Points on a hilly landscape, in no order, each with its height.
From any point a ball takes the steepest step (drop divided by distance) to one of its 2 nearest points. It stops when none of these is lower. Distance is the straight distance between rows; heights are no part of it.
(731): [  6  36 -16  12  16  21   1  27 -34 -16   0   3 -43  71  -1   3  -7   9
   4  44  28   5   9 -13  -9]  height 325
(832): [ -7 -21 -19 -32   4  16 -31   7  46 -12   1   4  78  25  -3   5  -8  18
  -3  38  17  51 -30 -33  18]  height 390
(297): [ 64  16  36 -12 -55  -8 -38 -58  10  -2  -5  21  38  21 -10 -36 -16 -16
  -2  -9  39  25 -19  11 -18]  height 357
(1788): [ 41   2   8 -28 -31   9  14  23  12 -51 -23 -13  -7  50  -3  18  -2  48
 -17 -34  37  24 -24  45  38]  height 551
(277): [-35 -29 -21  10 -33 -13 -23  -4 -17 -22  17 -11   6 -25  49 -10  -6 -17
 -53  72 -23 -15  83  13  22]  height 518
(1620): [ -9 -87   1 -77 -23  13  16   8  58  40  26  45   9 -29 -42  35  -9   8
  54  -8   0 -37 -36 -36 -32]  height 498
(1197): [-68 -33 -16 -35 -49 -40   7  41 -22  60  15 -13   0  16  50  16 -26  26
  -8  20 -46  31  -6  38  24]  height 623
(651): [ -9 -20   7 -16  31  28  11 -37  81  25   9 -25 -44 -69  -5  39  -6  23
 -15 -13   9 -54   4 -58  43]  height 241
(481): [ -8 -11   3 -28  48  -9 -23  34  13 -12  12  -2  38  12  29  -7 -16   9
  21  58  24  26  24 -13  24]  height 366
(344): [-16 -15  18  10  -8 -23  12 -55  -8  33  21  12 -37 -43  -9  26   6  12
 -10  -8  -5 -29 -42 -60  15]  height 199
(789): [-37 -29 -20  -3  -7  10  10 -11  20  14 -39 -93  28 -34 -20 -48  -8 -42
 -31   0 -21 -21  52 -31 -24]  height 425
(1339): [-13 -77 -18  -3 -28 -21  -3  24   1 -14  11   3  26 -30   1 -33  15   0
  51  18  22  48  -7 -15   3]  height 132
(1359): [  5  -7 -20 -21  -5  27   7 -23  35 -45   3  72 -29  -5   0  44  11 -56
  18 -54  16  60 -30  -3  30]  height 409
(390): [ 24 -11 -22  34 -59 -25 -58 -30   9  -4 -19  18  48 -41  39 -38  43  35
   2  11  34  20 -56  -3 -26]  height 369
(425): [-22 -30 -22 -45  -8   6 -19  17  30  34  34  28  28 -34  -8  -1   2 -18
  56  23 -16 -48   9 -15 -16]  height 485
(725): [-42   4  35 -15 -22 -33 -41 -15  41  63  -3 -48 -10  13   8  19 -19  64
  24  15  11  38 -10  36   5]  height 332
(704): [ 39  64   3  38   7   0  -7 -31 -37   1 -19  18 -50  -2 -44 -14  37  -4
  56 -24  17 -49  -5  11 -45]  height 279
(34): [ 10  27  11  51 -30 -12  15 -37 -42 -51  -2  38  28  -4  43 -67  78 -48
 -16  -6   3  26  29 -11  -7]  height 331
(1311): [ 11  18  41  16  25  -5   9  30   6  -6  44  12 -37   9 -25   2  20   8
  65 -30  24  53  -7  27  31]  height 449
(1455): [-16 -67 -16  27  -2  -7 -10  36   0 -11   5  11  -6 -34  -6 -52  29 -50
  15  10  34  80  65 -10  13]  height 172
(883): [-12  11  -8 -12 -53 -33   3 -28 -10  37 -10 -57  50  -6 -30   7  44  78
   6  20  15 -11 -58 -11  13]  height 457
(409): [ 26  -4  39  -9 -32 -49  14 -22  -4  38 -38 -34   4  23 -70 -12 -13  18
  67 -47   2  25  -5  85 -33]  height 92
(1837): [  0 -75  -6 -40   4 -35   6  19  16   7 -14   1 -40 -41  13  78 -39  38
 -26 -22 -15 -46  -2  38  30]  height 609
(1746): [ 42  -2  38   5   0 -22 -13 -13 -17  39 -21 -26   0  34 -49  -5 -41   0
  11 -13  14  33  15  53  -6]  height 123
(888): [ 24 -11   4 -32  48   4  33 -77   8  31  29  -7 -40 -44 -16  43  -6  30
   1  28  13 -41 -10 -85  52]  height 220
(3): [ 22 -60 -11 -72   3 -37 -22   0   8 -14 -15  16  24   4   7  43 -41  30
   3 -14 -13 -41 -28  49  -8]  height 600
(1856): [-41 -43  49  -7  14  35  59   4   7  42  48  23 -87  11  38  40   0  -2
  -7  49  22 -39  31 -72  -7]  height 145
(1843): [-22  -5  -1  31  14 -36  27  63 -41 -55  10 -51  48   4  24   4  24 -57
 -33  36 -34  58 -21  33  -1]  height 192
(1619): [-53 -28  10  25   3 -87  21 -22   4  30 -34 -66 -31  -4  23  11 -21  87
  -5 -31 -18 -23 -31  -7  -2]  height 367
(455): [-35  -7  44 -20 -43   9 -17  10  29  88   0  -2 -10   9  -8  44  20  30
  11  19  39  39 -17   4  19]  height 349
(457): [ 32   6  17  -4 -16  16 -26  -7   3 -77  -3  28  45  39  61 -30  -8 -60
 -56  13   6 -37  68  53 -24]  height 461
(1382): [ -8 -35 -25 -32  24 -21  -9 -13   2   5  -4  -5  61 -37   1 -17 -67 -16
 -12  -2 -60 -41 -10 -43  -2]  height 142
(903): [ -8  34 -50  58 -39  36  -9 -37  -8  40  -5  22 -39   5   0 -51 -16   5
  15   7 -22   0  31 -34   5]  height 242
(738): [ -4 -21   8  39  30 -32 -15   9  36   0   0 -49  25 -18 -18 -19   2  44
  29   1  25   4 -27   7 -15]  height 477
(281): [-43  25 -16 -31 -14 -37  49  32 -35 -21  24 -37 -25  50  -3 -36   2 -23
  51  34 -49  -2  19  37  -6]  height 645
(1854): [ 29  19  37  62   1  41 -18 -21 -33  14  12  74 -16  26  -4  39 -10 -68
 -24  -1   6 -10 -21 -20 -33]  height 405
(921): [ 23  24  14 -12  52 -30 -26  -2 -31  -5  -9  14  48  18  45 -32 -49  13
  16   3   8  14  43  -7  26]  height 344
(1548): [-21 -23 -31  12 -38 -54  15 -11  -2 -29 -16 -58  63 -29  46 -51  24  37
 -27  -3 -46 -22 -48   9 -32]  height 479
(1643): [ 25 -54  -9 -20 -73  -3  -4  41 -15  -3  12  26 107  10  53 -56   3 -17
 -41  18 -41  35  30  46  15]  height 496
(1801): [-15  48  26  31   7  46 -54  -9   4  51 -19 -11 -18   6 -16   2  27 -11
 -44  29  69  23  52 -45   1]  height 209
(688): [ -2  37   9 -54  43 -13 -20 -25  -8  -7 -48 -12  -8  26 -40  15 -10 -25
  19 -28   7 -12  63  36 -24]  height 224
(218): [-40 -17   0 -52   0  10  29   0  -1   2  -8 -29   6 -17 -10 -28 -12 -46
 -34  -5 -18 -33  71 -56  17]  height 435
(782): [-17  14   1 -21 -11 -23   7 -26  49 -51 -26 -49  65  -9  43 -46   6  59
 -23 -47 -36 -37 -59  -6 -44]  height 489
(1442): [  7 -38 -64 -28  -9   6   9  18   1  13 -25  30  -8  24  18   9 -68  13
 -21   1 -27  12  -9  24  14]  height 580
(329): [  7  -5 -42 -29 -31  20  -2 -23  46 -87 -35 -15  82  -7  43 -58  20  18
 -28 -62 -28  -4 -18 -11  -9]  height 497
(131): [-21 -15   9  38  29 -36  -3   0  25  14 -29 -55   1 -17  47 -10 -57  55
 -11 -44 -34 -31 -30  16  -7]  height 382
(1241): [-22  21   2  42 -41 -16  34  38 -38  16  10 -65   2  26  33 -58  17  -4
  -5  47 -30  40  18  54  -1]  height 244
(563): [ 18   5  -2 -11  13   9  32 -16  11   0 -43 -37  11  36 -46   7 -15  28
 -36  -5  31 -67  -3 -46 -20]  height 225
(1416): [  7  29  50  40  -6 -23 -20 -26 -37 -19   8  12 -18  13  25  11   4 -54
 -41  -6  -1 -13 -34  -1 -58]  height 393
(1686): [ 50  15  19  -5  -1 -43 -31 -25  19 -13  -7  -7  79 -45  55 -47  27  49
  14 -48 -34  14 -49  74 -16]  height 413
(26): [ 18 -20   4  27  -2   8 -17  25  -9 -35 -30  12  20 -22  21  -7 -14 -45
 -45 -36  17   4   2  16  -7]  height 380
(1153): [-10  32 -20  -3 -11 -26  47  34 -14 -64  50  -1 -13  10  -4 -12  22 -38
  55   5 -54   0 -16  30  11]  height 650
(446): [-21  36   7  84  59 -22  27  34 -56 -30   9 -18 -12  17  10 -10  21 -17
 -28  21 -12 -11 -22 -13 -53]  height 143
(1730): [  2  63 -16  47 -37  15  -4 -50 -41  36  -9  11 -50   6 -35 -61  22   6
  47  14  25 -22  31 -19 -38]  height 263
(1628): [ 41   1  40   5 -49   9 -12 -25  50   9  57  26  13 -28 -30 -10 -36  -8
 -15 -54 -17   6 -67 -29  11]  height 434
(5): [-39 -36 -58 -13 -17  40  19  58  -7  13  14   7  -1 -43 -31 -14  23 -55
  18 -10 -26 -14  59  -2   8]  height 455
(214): [ 11  33  -3   9 -30   3 -28 -25  16  43   1 -26 -19  -4  10   2 -16  46
  15   8  -7  36  -4  37  41]  height 312
(582): [ -4  30 -24  49  43  -4  26  57 -78 -66  11 -11  16  28   8 -13  34 -58
 -33  33 -38  42  12  13 -29]  height 167
(564): [ 39  17   6  23 -48  -3 -24 -15 -11 -55 -22   6  59 -19  52 -48  64   0
 -25   2  57  31  -4   8  11]  height 348
(770): [-19 -30 -54 -27  13  29  10  13  12 -13  -5  12  21 -46 -12 -62 -19 -39
  -1   7 -28 -58  79 -44  25]  height 444
(1754): [ -1  47 -25 -64  22  -3 -14 -37   6 -11   2 -10  -6 -37 -30  29  11  -9
  47  10 -26 -22   7  34  56]  height 256
(885): [-43 -59 -41 -58 -30 -30   7  17   9  37  13  13 -22 -19  45  51  -5  62
  -5   3 -32 -28 -17  19  27]  height 615
(1808): [-36   2 -26 -82  29 -28 -10 -15  -3  11  -3   0  48 -33  -7  42   2  15
  42 -42 -45  49 -63 -30  20]  height 491
(1829): [ -6   9   0 -49   3  21 -22  -4 -11 -41  -9  31 -11  34   1  37  33 -65
  -8  41  40  30  62  12 -17]  height 260
(1240): [-26 -34  23  38  32 -59  31  25 -20  13 -55 -30 -40  18 -23  22   9  29
  27 -36  11 -22  -6  17 -30]  height 343
(1180): [ 18   6  13  32 -19  56 -28 -17  31  10  36  70  10 -15 -11  30   5 -57
 -12 -28 -13  -4 -70 -27  -1]  height 418
(1536): [ 30  13 -18  -1  -2  42   9 -24  49   3   4   9 -34 -11 -36  -9 -30  37
  12 -27  13 -36 -23 -17  31]  height 159
(1152): [ -9 -15 -32  -9  24  12 -45   4  32  37  52  12  55  -1 -20  28 -29 -10
  33  51 -11  44 -65 -17  -1]  height 417
(1048): [-11  45  30  23  45  13  30 -41   3 -13  27 -36 -45  56  -9  29 -36  21
 -43  37  23 -23 -14 -94   5]  height 261
(100): [ 18  -7  32   7  40  57  28 -20  17  31  40  56 -78 -19  32  49   4  -8
   6  23  43 -79  37 -52 -22]  height 121
(1313): [ -1   0 -41 -30 -77  24 -18 -17 -21  51 -10  59   0  10  19  -8   5  18
  21  -5  12   1   1 -22  22]  height 190
(296): [ -8 -16   7   8  10  18  22  32 -14  51  53  64 -16 -36  16  37   0 -43
   1   0 -46 -49 -21 -17  20]  height 670
(979): [ -8  -3   1   9   5  -8  -2 -22 -17 -10 -33  57 -53  27  18  27  -9 -24
 -40 -29  38  23 -18 -39 -18]  height 379
(1391): [-21 -35  -4 -53  18 -21  22 -32  11   6  18  15  20 -35   3  23 -28  -2
 -26   0 -27 -48 -40 -58  24]  height 174
(1461): [-23 -56 -44 -25 -62  -4 -18  39 -19   3  14  29  62 -24  48 -24 -18 -23
 -41  61 -48  -7  47   7  47]  height 509
(64): [  6  -8 -11  -8  -3   1  -2  30  23 -29  -1  16  15 -46 -10  34   9  24
  -3 -61 -21  32 -92  21  25]  height 510
(273): [ 13 -44 -65 -42  -6 -26  -2  24   2  -8 -51   9  45  33   3   6 -39  22
   3 -17 -30  16 -36  63 -29]  height 590
(32): [  0  29  16   2   6 -54 -15 -19   7 -14 -15 -50  21  17  11 -24  25  57
  62 -14  13  42 -23  51  -3]  height 466
(1675): [-13 -27  26   0  65 -26 -35   3  62   1  15 -44  21 -69 -14  13 -25  54
  15 -22  13  21 -36   1  31]  height 490
(862): [ -1 -30 -18 -42  48 -40  -2  18 -16 -13  -1  18  16 -22  27  43 -12  17
  27 -32 -34  49 -46  16  40]  height 499
(1267): [ 20  61  15  57  49  14 -17  16   6   6  34 -22 -27  -9 -26   1 -11  -1
  -5  35  -3 -78   0  16 -31]  height 72
(1140): [ -7 -18  -6 -24  -3  -9  -5  15   0  -9   7 -35 -20 -36  16  23 -15  19
 -38  49   0 -25  47 -18  57]  height 526
(713): [  8  -4 -33 -24 -52   2  16  19 -20  12  -5 -11 -21  17 -53   6  24  33
  21  34  12 -48  19  43  -5]  height 122
(710): [-26  31  18  -9  17 -22 -12   2  10  -7 -16 -38  41 -34  62 -17 -22 -26
 -26 -15 -64 -45  22  38 -10]  height 126
(1027): [-25  17  25 -38 -31 -39 -19  -6  -2  10   5 -27  27  -2  -4  -8  55  30
  -5  21  18  21 -15 -42  28]  height 446
(776): [ -1 -44  14  -9   3 -33 -12  32  20  38  -1 -11  36 -41 -26  33  15  76
  31 -39 -28  21 -77   7  -7]  height 511
(1751): [ 10  41 -17 -54  14 -17 -26 -32 -16 -19   2  19 -38  -2 -35  46  10 -44
  24  30  -5   2  44  40 -11]  height 240
(1189): [ 10 -25 -11 -21   1  22 -43   7 -14  27 -16  35  59   0 -38  21 -12 -48
  28  20   7  -7 -48   0 -60]  height 458
(1144): [  6  71 -30  25  12  16 -20 -48  -4  43   1  -9 -49 -15 -24  33   2  24
  22   9  -3  -6  -1 -10  61]  height 295
(923): [ 21 -15   3  -8 -58  11 -62 -46  14 -25 -11  70  50  -3  36 -37  20 -11
   6  -5  56  -8 -36 -20 -37]  height 381
(1510): [ -5  32  10 -25  61  -6  -7   9 -25 -49 -27 -19 -51  56 -27  75   7  15
 -30  39  30  -4  59  44 -78]  height 297
(353): [ 40  28  -4  21  20  26 -25  24 -27 -75 -20  20   1  17  16  14   3 -56
 -59  36  11  -7  85  51 -59]  height 448
(1090): [-73 -33 -24 -48   6 -29  25  54 -16  19   7  -5  28  30  27  28 -30  15
  16  26 -53  18 -53   3 -13]  height 631
(1399): [ 27 -17 -51 -27 -66  46  11  20  23 -12  -4  21  12  30  -5 -35 -42  21
  -3 -41 -40  27   1  32  50]  height 569
(1005): [ -1   4  27  84 108 -14  27  23 -11 -21  42 -16 -49   7  -5   9  11  21
   1  47  13 -26   7 -34 -44]  height 120
(781): [ 26  -6  17  44  48   3 -52 -21 -22  70 -20   8 -24 -28 -44  25 -18 -10
   5   7  45   4  38  -9 -10]  height 173
(122): [ 25  30  36  42  12 -27  -4  -2   4 -36   0 -36 -52  10 -36 -11  22  39
  56 -14  31  54  -4  56   4]  height 456
(858): [ 39   7  -4  45 -13  80  15 -10  50  -1  61  61 -26  24   7 -15 -14   6
  -7  17  24  23 -22 -63  54]  height 255
(124): [-36   1  33  19  39  -5  31  45 -33  41 -60 -13 -80  38 -24  39  14  10
   2 -59  29 -19  18  34 -53]  height 335
(829): [ 39  -1 -43 -22 -18 -31   3 -12 -38  -9   2   9   8 -51 -32   9  46  21
  43 -18 -23 -51 -50  29   1]  height 308
(1744): [ -5 -12 -42 -82  30   4  -3 -17 -18  14 -48  16  30 -36 -50  42  19   0
  21 -30  -8   1 -45 -59  23]  height 481
(1766): [  3 -12  -5  -9   2 -38 -10  -3 -12   7 -26 -58   3 -12  -1  33 -21  76
 -40  40 -17 -28  25  49  60]  height 535
(229): [ 27 -27  36  39 -22 -50  38  -7 -29  -4 -44 -56  38  -5  65 -88  23  -9
 -16   6   9  57  24  16 -31]  height 450
(1251): [  4  21 -14 -24  34  11 -13 -32  29  -1 -57 -54  -4  10 -72  -2  -1  29
  38 -11  56 -45  44  14  -9]  height 205
(1122): [ 37 -14 -13 -45 -39 -29 -12 -10 -18  38 -33 -14   8   9 -31  16   0  81
  36  -1  -7 -75   1  71  -6]  height 91
(848): [  9 -17  -6 -31  26  43  33 -19  77  13  59   5 -43 -43  26  27 -36  21
   7  14 -16 -16  20 -19  88]  height 262
(600): [ 11  21  28  15  24  -1  14 -20  28 -24 -11 -42  10  57  -2  -7 -60  14
 -63  -1  17 -24 -33 -47 -23]  height 243
(415): [ 66 -40 -23  -1 -26   2 -10  23 -20 -56 -11  25  72  -2  36 -45  -4 -25
 -48   0  -4  51  52  46  37]  height 483
(1417): [-32   1  13 -31   0  43  12  31  53  27  12  -5  11 -40 -14 -21 -11 -24
  38 -40 -30 -57  38  -6 -22]  height 474
(500): [  1  -2 -47 -12 -70  18  -6   9 -42   7  -7  15   3  -5   2 -17  22  -1
   7  21   9  12  57  31  16]  height 154
(826): [  1  -6  25 -35  17  47   6   3  58  18  -8   7 -71  15 -35  63 -30   0
  -7 -34  25  35  35  10  41]  height 300
(665): [ -4 -75  -6   1 -30  19  -9   7  16 -27  25  43  23 -34 -16 -54  33 -57
  11  10  31  19  77 -46  23]  height 196
(1658): [-15 -31  16 -29 -39  24  20   7  19  54  62  37 -28  -8  10  11  -1  -4
   3  73  28 -34  25 -65   6]  height 171
(1909): [-28  22  20  48 -57  10  30  39 -34  -4  36   4 -42  26  20 -37  32 -31
 -21  -2 -41  14  41  28  -2]  height 271
(152): [ 45  17  22  59  29  40 -15 -21  19  15  61  40 -43 -29  13  14  14  27
  25  43  38 -40 -22 -37  30]  height 56
(1194): [-36  35  41  54   3  32 -37 -44  21  28   8 -48 -29  -6  11  22  -4  17
 -83  40   8  11  43 -67 -17]  height 230
(1905): [-48  -6 -10 -28  27 -66  33  25 -24  -2  28  12 -25  49  28  18 -23  -5
  44  34 -33  -1 -12   0 -11]  height 639
(1776): [-32  46  34  -2  11 -36  -7   1 -38  10   9 -45  10  23   2 -20  27  -8
  12  36  14  54  25 -26  -6]  height 436
(774): [ 30  22  30   1  50  17 -46 -17  -3  26 -16   6 -22   8 -40  40  16  16
  -1  32  87  13   7 -17  17]  height 191
(350): [-47   6  50 -19  35  33  64  -8  26  32  42  39 -69   2  46   0   0 -32
  46 -11   2 -26  25 -95   7]  height 170
(1244): [ 19  41  -2  62  47  13  -9 -11 -15   6 -20 -24 -10 -11   9 -37 -19   9
  -8 -18 -11 -39   0   3 -13]  height 33
(1871): [ 28  23  10  47  32   5 -22  -6 -54  76 -31   1 -34   9 -34   1 -53   5
 -16  -6  -5  47  43  12  -1]  height 152
(217): [-51   0  38 -51 -21  19  31 -25  41  87  12  -7 -35  22  -9  55  -1  21
  21  -6  16  13 -52 -56   7]  height 365
(1814): [  2  -5  56 -41   8   2   3  30  27  41 -28  -9 -28  22 -35  65 -30   8
 -25 -50  30  21 -20  33  14]  height 314
(1786): [-14  59 -59  -5  -5  30 -41 -46  10   3 -10  -4   8 -43 -15 -14  16  -7
  23 -21 -19 -10  18  -5  46]  height 275
(198): [ 34  57  -3 -27 -49 -26  -2 -19 -26 -25  22  13  47 -10  10 -26  41  -5
  41 -22 -27 -23 -25  29  -5]  height 326
(149): [ 15  42  -6  80  17  12  -1 -19 -40 -15   1 -28  -1  21  10 -48 -15 -12
 -40  25 -30  58  57 -17  30]  height 309
(490): [-19  31  55  11   8   2  12  46   7  59 -44 -24 -30  29 -18  48 -13   8
  -2 -78  -1  -2   6  53 -15]  height 327
(1622): [-51 -19   6  42  38 -44  31   5 -10  60 -30 -15 -31  20  -2  17 -30  29
  14 -23 -20  10 -51 -28  -5]  height 354
(121): [ 31   3  -6 -27   1 -17  13  20  -9 -21 -62 -78  22  13  -8  23   4  52
 -48 -22   4   2   2  71  36]  height 542
(1176): [ 13  18 -21  89 -36  22  19   4 -34 -20 -13  -5   5  27  18 -77   9 -48
 -30 -14 -44  40  56  37  -9]  height 292
(1138): [ 32  28  12  32 -19  23  16  22 -50  -4 -14  -1 -18  18 -13  -1  25   4
 -37  12  36 -25  22 -19   2]  height 338
(1811): [ -5  -3 -26   8   9  22  -9 -10  -9 -13 -47 -33  22 -16 -41   3  16 -47
 -14 -34  12  38 -31   9 -15]  height 397
(1813): [  9 -41  39  32  -9  -6  22   9 -33 -19 -32  13 -38   2  29  -3   8  -8
 -66 -64  35 -12   6 -14 -29]  height 364
(1415): [-15  -6 -32  -9 -65  53   0 -33  22  64  16  43 -47   3   3 -39 -27  20
  24  10 -11 -24  20 -36  22]  height 218
(310): [ -2 -62 -11 -95 -14 -19  35 -16  20  14  -1  28  -4   8 -51  34  -4  61
  42 -34   9 -36 -70 -35  -4]  height 508
(1676): [-58  16  15 -84  -1  41   0 -31  45  36  -3   8 -21   6 -24  62  14 -51
  16 -24   3  -8 -43 -33  -5]  height 378
(1398): [ 11 -11  21  48  -6 -21  22 -11 -38 -33 -49 -35  34  -8  34 -45  59 -73
 -11  -6  10  64  14  35 -75]  height 437
(483): [  1   8  12  58  -5 -12  -9 -11  26  57   2  -6 -19 -12  -2 -30 -72  51
  22 -37 -37 -25 -45  10 -19]  height 401
(1567): [-13   8  12  27  12  26  -1  29  -7  11  47  37 -31 -30 -24  10  21 -46
  24   0 -10  41  10  22  11]  height 439
(807): [  1  17 -11  33  -2   3  39   1 -28 -85  12  54   8  37  32 -80  32 -40
 -14 -34  27  14  31 -56   7]  height 318
(4): [  4  49  32  34  16 -10 -48 -10 -11 -33  12 -17  51  25  28   0   5 -56
 -15  53  -3  16   8  46 -75]  height 423
(958): [-20 -28  12 -24  -5  37  35  73  17   7 -15 -12   6 -38 -36 -24  22 -76
   3 -40  -9 -37  57  24 -18]  height 464
(754): [ 23  25 -13 -20 -56  70   7  24  32 -36   6  28 -29  35  -5   3   3  -7
 -26 -32  12  17  10  33  57]  height 560
(1770): [ 24   9 -37 -17 -22 -14  -3 -34 -52  15 -41  27 -23 -15 -42 -17  25  -4
  55 -28  30 -53 -19   4 -12]  height 293
(1383): [ 24 -38  14 -52  21  17  24  -6  64  -8  40   3 -62 -22 -16  44 -23  30
  18 -20  27  31  11   1  92]  height 283
(385): [-15 -70  28   5  18 -11 -38  22  29  64   3 -17  31 -78 -22  30  17  33
   9  -5  21  28 -52  -3  15]  height 500
(1670): [-28 -19 -57  -4 -14  29  -1  -2   9 -38 -37  43 -38  23  11  26  14 -13
 -17 -26  29  59 -64  -8  16]  height 394
(266): [-51  -4  14  20 -19 -21   6 -10 -25 -30 -10 -32  12  25  21 -42  54 -42
   0  19   8  75  26 -12 -51]  height 424
(672): [ -6   1 -10 -21  -3  -5  -2   9  24 -33  24 -43  85 -34  31 -19 -45 -12
 -47  12 -98 -29   7  -2  24]  height 104
(1235): [ 21 -45 -25 -12  -6 -17  -7   8  -1  15 -16   8  25 -41 -23 -57 -19  43
  45 -47  -5  31 -11   6  11]  height 79
(845): [-12 -17 -28   7 -30  -4   3 -34   4   6 -52 -73  64 -23 -51 -43 -18 -15
 -36 -28 -24   8 -21 -23 -32]  height 412
(1721): [ 35  15   9  51  25  62   5  30  -9 -47  29  67 -25  47   6 -19  -3 -39
 -27  10  36   9  47 -25  -7]  height 294
(138): [ 44   5  23 -35 -42 -30   8 -26  -8 -52  -1   6  34  10  -5 -30   6  -8
   4 -21  22 -24 -26  -3  -8]  height 341
(1785): [ -5 -21  -4 -32   9  13  -8   9  24 -19  48  52  19 -17 -15  13   0 -45
  60  -8  -4  60 -18   3  39]  height 426
(129): [ 16  31 -13 -19 -28   9  48  29 -30 -45  51  29  -8  44 -38  37  32 -43
  28  -6 -25  31 -49  -9  30]  height 655
(934): [ 31 -18  18 -31 -11 -47  -5 -23   0  31 -59 -27  26  19 -69  29  17  81
  50 -49 -11 -34 -38  98 -27]  height 66
(1293): [ 33  38  22  41  20  30  24  16 -11 -97  32  36 -17  38  13 -34  52 -37
 -24 -22  64  33  69 -50 -16]  height 306
(1869): [  7   6  -3 -37  70 -13  -4  33 -33 -53 -32  13 -11  19  -2  66  23 -20
 -34  40  55 -10  50  12 -22]  height 282
(168): [  6 -27  33  30 -30  -7  26  23 -27  31 -17 -19 -32  14 -23  17  27  26
 -53 -19  38 -29 -21   0   3]  height 350
(1024): [ 59  -1   4   0 -55   9  12 -12  -4 -78 -15   2  82  -6  42 -47  41 -64
 -63  14 -19  -4  49  68  -2]  height 473
(31): [ 10  43  -2 -11   0 -10  12  21 -71  14  24  10   0  48 -38  37   3 -52
  19  20 -34  30 -34  22  22]  height 660
(1603): [ 10   3  12  43  59  58 -15 -20  27  13  27  59 -53 -39  26  21 -12 -22
  14  17  28 -21  32 -47   6]  height 93
(441): [ 22  22 -21  26  15  40 -36 -32  59   7 -31 -34 -29 -20 -61  17 -10  41
  12   0  32 -24   7  32  -2]  height 185
(386): [ 20  24  14  19  11  39  21   8  56 -24  49  82 -22  14  28 -14   4 -17
  38 -36  34   7 -34 -44  37]  height 229
(117): [ 21  11 -11 102  69  24 -18  14   1 -38  54  -8 -36 -15 -17 -17 -10   5
  -3  66  25 -44  37 -10 -45]  height 98
(1252): [ 18  -6   3   3  17  20  34  31 -64  26  64  46 -21   9 -21  53 -17 -73
  -6  40 -52  -7 -17 -11  19]  height 665
(1530): [-13 -10  -2  17  -6 -45  10  39 -20 -11   6 -76  39 -12  56 -21  35   4
 -19  41 -45  46   6  75  28]  height 217
(1500): [ 15 -25 -47 -14   5  19  -2 -21  32 -15  -6  38   4 -36   7 -19 -33  62
  24 -62 -18 -15 -39 -11   0]  height 125
(1800): [ 18 -34   8   3  -2  11 -40 -22  29  49  25  36  -3   8 -34  14 -28  -3
  42  29  34  -5 -55 -27 -31]  height 440
(1590): [-37  68  -1  16  17  46  11 -30  -4 -10  11 -25 -49  35  -4   5   8  17
 -59  64  24 -21  53 -77 -23]  height 247
(1011): [ -9  51  -6  62  39 -12  -2  32 -12   1 -15 -58   2 -14  41 -27 -32  12
 -40  11 -56 -68  29  43 -18]  height 82
(968): [-15   0 -10 -16 -66 -50  13   1  -1 -22   8 -67  62  -7  36 -27  54  81
  -1  35 -11  -4 -51   2 -13]  height 468
(969): [-34  12  37  50   2 -30  -9   9 -26 -17  34  28 -12  42  49  -5   1 -60
  -1  40  -4  37  -8  17 -71]  height 407
(334): [  1  23 -10  53 -28  74  13  16   9 -21  45  68  10  64  12  -7  10 -17
 -47  36  20  26   3 -49  24]  height 276
(637): [ -7  -4 -62 -45  24  16  -4  30 -21  -3 -19  32  39   5 -49  40  24 -50
  16   0  -2  -9 -38 -19 -29]  height 471
(101): [ 32  -2  15  11  43 -44 -16   7  15  -7 -23 -15  47 -25  40 -40 -38  55
  24 -60 -48 -15 -28  44 -21]  height 398
(453): [-10  42   4  48  57   8 -39  27  -6 -48 -21  -7  15  32  52   4 -13 -66
 -53  32 -24  -6  37  72 -69]  height 438
(708): [ -5  -1  32 -19  -6  -4  28   2  19  24  51  49 -35  11  40 -19 -10   9
  46 -30  14 -32 -13 -66   7]  height 197
(744): [-44  36   5 -17  17   1  23  16   4 -31 -14 -32 -69  51   1  40  17   8
   1  24  19  -6  39  14 -37]  height 310
(882): [  7  26   9  21  59 -20   3 -37 -47  -9 -18 -16 -19  43  23 -22 -64  23
 -29  30 -14  20  32 -30  25]  height 328

Call two points neighbours if one is among the 2 nearest of the other. Go from one point of each pair to the other, from neighbour to neighbour, staying as low as possible. Name the highest point that can't be avoided.
(1235) and (934): (1048)
(1416) and (934): (1628)
(672) and (1244): (710)

Where does a ball stop that starts at each point below?
(1252): (1416)
(725): (1235)
(1622): (672)
(1138): (1235)
(921): (1244)
(64): (1244)
(1442): (1416)
(923): (934)
